The views of a scene show one set of named points, each view turned or mirrored, shifted and resized as a whole, with a little noise and some points left out.

Scene 1
View 1
K583: [ 12  -7   2   5   6   0 -24  -3  16  -7  -1  14  -6   1   8   2 -15  16
  -4  18]
K114: [  8   4  -2  -3   9  -2  -1   8   2  -1  12  -1  -2  -8  -3   6 -17  -7
 -19  19]
K282: [ -6  -2  -8   5  12  15 -10   0  18  -9  13  15  16   3  12   8  -5  15
 -16   3]
K79: [ -4  -6   6  -5   3  15 -19 -11  20  -5  11  11  -2   4   3  17  -9  21
   5  12]
K742: [  7  -3 -14   8  10  -4  -3   9   6  -8   4   9   7  -4  11  -2 -14   1
 -24  14]
K829: [  4 -12   0 -16 -15  -9  -2   1   2  -8  -3   0 -16  -8   2  10 -12  11
   1  18]
K823: [ -3   7 -10  -1  10   7   7   8   4  -2  17   2  12  -9   1  11  -9  -6
 -25   8]
K856: [ 17  -3   0   2  -6 -14 -12   3   6  -8  -9  12  -7  -7   4  -2 -12   8
  -9  16]
K960: [-10 -15 -10  -3   9  14 -10  -1  16  -6  14   6   5   7  15  14  -9  18
  -6  11]
K498: [-10   0   3  -8   6  20 -12  -8  17  -1  22   5   4   3  -1  20 -10  10
  -2  11]
K573: [ -3   2   3 -16  -5   2   2  -2   4  -3  11  -2  -4  -9  -7  17  -8   2
  -5  12]
K516: [ -3 -11  -8 -18 -33 -13  14   5   3 -18 -11  10  -2 -12  10   8   5  18
   0  -3]
K707: [ 14  -9  -6  -4  -5 -19   0  10  -2  -6  -6   3 -11 -10   6  -1 -16   0
 -16  25]
K88: [-16  -2   2 -17  -4  17  -1  -7  14  -4  21   1   2  -2  -5  25  -3  13
   1   6]
View 2
K498: [  5  -1   1   9  -3   0  -3   2 -17   1  21   2  -1  13  -8  -7 -10  -5
  -1 -21]
K823: [ 22  -7  -9  -1 -11   0  -6   2 -24 -13   0   6  -8  10 -18  -9 -15  -8
  -2  -3]
K960: [  8  -7  -3   6  -4  -2  -1  12 -13 -11  18   4   7   5 -10   1  -4   0
   2 -26]
K282: [ 20 -10 -13   2  -9   1   3  11 -19  -3  17  -2   3   6 -19  -1   0  -3
   0 -21]
K114: [ 22 -14  -4  10 -12   7  -8  -3 -22  -8  -2  24   2   7 -12   3 -15  -7
  -5  -7]
K88: [ -2   1   7   4  -5  -6  -6   3 -10  -1  15  -5  -4  11  -4 -10 -13  -8
   3 -18]
K742: [ 26 -16 -12   2 -16   4  -4   5 -19 -12  -2  15   5   0 -17   7  -8  -8
  -5 -11]
K829: [  4 -14  11   5 -17  -4  -8  -2   1   0  -6  14   6  -2   2   8 -12 -14
  -3 -15]
K516: [  4 -17   7 -11 -27 -10  -6   6  11   2 -12  -8   3 -10  -2   6  -4 -20
   3 -16]
K707: [ 19 -20   2   6 -20   2  -9  -5  -8  -7 -13  23   7  -3  -6  13 -13 -15
  -8  -7]
K583: [ 17 -17  -3  15 -12   8   2   1 -11   9   9  15  12   3  -8  13  -4  -6
  -8 -22]
K573: [  6  -4   7   3 -11  -2  -9  -4 -10  -1   1   7  -5   9  -4  -5 -19 -14
  -3  -7]
K79: [  4  -7   3  12  -5   2   0   1 -10  10  22   4   5   8  -3   0  -7  -4
  -3 -26]
View 3
K516: [  0   6   5  11   0 -10  16  -3  11 -17   1  28  -8   3  -8   7  20 -16
 -15  -6]
K583: [-14 -10  17  -4   8  11  15   6   4  -2  10  -9 -17   8  -3  10  13 -12
 -20   2]
K829: [ -2  -3  11  14   6   0  19  -2   3 -11  -1   5 -13   2  -6  -5  15 -17
 -17   7]
K498: [  3  -7  13  -5  18  -8   5   4  -3  -2  -2 -13 -23  -4  -1  10  10   5
 -14  -5]
K282: [ -7 -14  13 -17  10  -5   5   8   6   1   2  -2 -18  10   0  16   9   6
 -15 -14]
K742: [-15 -22  10  -7   0  -2  14   4   2   4  -1   5  -7  20   3  -2   8  -3
 -15  -7]
K88: [ 10  -1  10   3  18 -14   3   1  -2  -7  -7  -5 -22  -7  -3   6  13   6
 -11  -6]
K960: [  1 -14  13  -5  15  -2  10   3   8  -7  -4 -12 -22   1  -5   6  14  -1
 -19  -5]
K856: [-16  -9  16   0   3   8  16   4  -1   1   8   0 -12  11   0   6   9 -12
 -16   2]
K573: [  1  -4  11  10  10 -10  10  -1  -8  -4  -5   1 -12   0   1  -3   9  -3
 -10   1]
K79: [ -1  -3  16  -4  17   1   7   4   2  -5   4 -13 -25  -4  -5  15  13  -4
 -18  -2]
K707: [-14 -16  12  10  -3   3  22   0   0  -2   0   7  -4  16   1 -10  11 -17
 -16   5]
K823: [ -6 -19   9  -4   5 -15   7   3  -8   5  -8   4  -9  13   7  -4   4   8
  -8  -9]
View 4
K856: [ -4   7 -15  -1 -13  -6  22 -14 -15  -6 -19  12  -6  -1   7  16  -2 -23
 -16  -8]
K829: [ -1   8   0  -3 -15  -7   0  -1 -19 -19 -14   0   4  10  10  30  14 -11
 -22  -2]
K282: [ 15   6 -20  -7 -15  19  28 -20 -16   8 -20  -3  -6  -4  18 -11   5 -10
  -5  15]
K742: [  7   5 -20  -2 -24 -11  38 -14 -15   6 -13  -7   0  -1   5   0  10 -16
 -23  -7]
K114: [  7  12 -10  -6 -16 -20  20 -14  -1  12 -13 -13   0  -5   8  10  19 -16
 -12 -12]
K960: [ 17  10 -14  -6 -10  15  13 -17 -26  -2 -25  -6   6  -6  14   0  11  -2
 -11  21]
K823: [ 17   9 -11 -10 -24  -7  27 -14  -1  18 -10 -22  -4   2  12  -6  24 -10
  -7  -5]
K583: [ -1  11 -18   2  -6   2  18 -18 -19  -6 -26  14  -1 -11   9  15  -6 -20
 -15   3]
K707: [  3   7  -5   2 -20 -23  18  -6 -19  -9  -9  -8   8   5   3  26  15 -11
 -34 -11]
K573: [  7  11   1 -11 -15  -5  -1  -6  -5   0 -12 -11  -3   7  18  16  21  -7
  -3  -2]
K79: [  4  15 -11  -8   0  16  -3 -15 -17  -5 -29   7  -2  -9  21  11   5 -10
   0  16]
K88: [ 14  11   0 -15  -9  17  -8  -9 -11   2 -16 -10  -3   5  24   7  22   0
   7  16]
K516: [ -1  -6   2  -8 -32  12   9   7 -26 -28   2   3 -11  39  14  20  14  -6
 -20   1]
K498: [ 12  13  -8 -12  -5  14   1 -17  -9   6 -25  -5  -1  -8  22   2  14  -6
   3  15]
View 5
K498: [ -9   0  31 -34   1   5  -3  -9   0 -28   4  16  20  -9  32 -16   8   5
  18  -7]
K960: [-14   6   5 -33   2  11 -12 -23  -9 -36   9  19  24 -14  44 -15   5  17
   7  -2]
K742: [ -9   7 -13 -18  19   2 -10 -20   1   7   9  31  18 -25  14   0 -10  29
 -15  -2]
K114: [  7  -3   2 -23  12  -7  -1   1  14  14   2  29  16 -25   8  -2   2  26
  -2  -6]
K79: [ -2   1  26 -36  -7   7  -8 -16 -15 -34   7   4  15 -14  33   1  -1   5
  21  -5]
K707: [ 14  -9 -23 -18  -7 -10 -14  -4   4  15  -3  20  13 -31  12  19 -14  35
  -8   4]
K856: [  3  -2  -1 -25   2   0 -15 -18 -12   0  10   7   7 -24  10  21 -21  15
  -2  -1]
K516: [-11 -14 -21  -1 -43  -2 -30 -10  -3 -17 -26  20  -1  11  24   0 -38  13
  -4  14]
K282: [-29  15  14 -26  20  16  -9 -29  -7 -22  15  23  18  -8  27 -16  -8   7
  -3  -6]
K88: [ -8  -5  26 -27 -17   1  -6  -1  10 -32 -10  20  15   3  36 -24   5   4
  23  -4]
K829: [ 15 -16 -11 -21 -31  -6 -18  -2  -2 -12 -17  12  11 -15  25  11 -12  26
   5   6]
K573: [  5 -10  13 -21 -14  -5  -4   5  13  -7 -12  21  10  -7  17  -9  -2  14
  12  -2]

In a view up to two points have been moved. Name them for each view, in the order of its rows, or write none.
view 1 | K856
view 2 | K114
view 3 | K960
view 4 | K707
view 5 | none
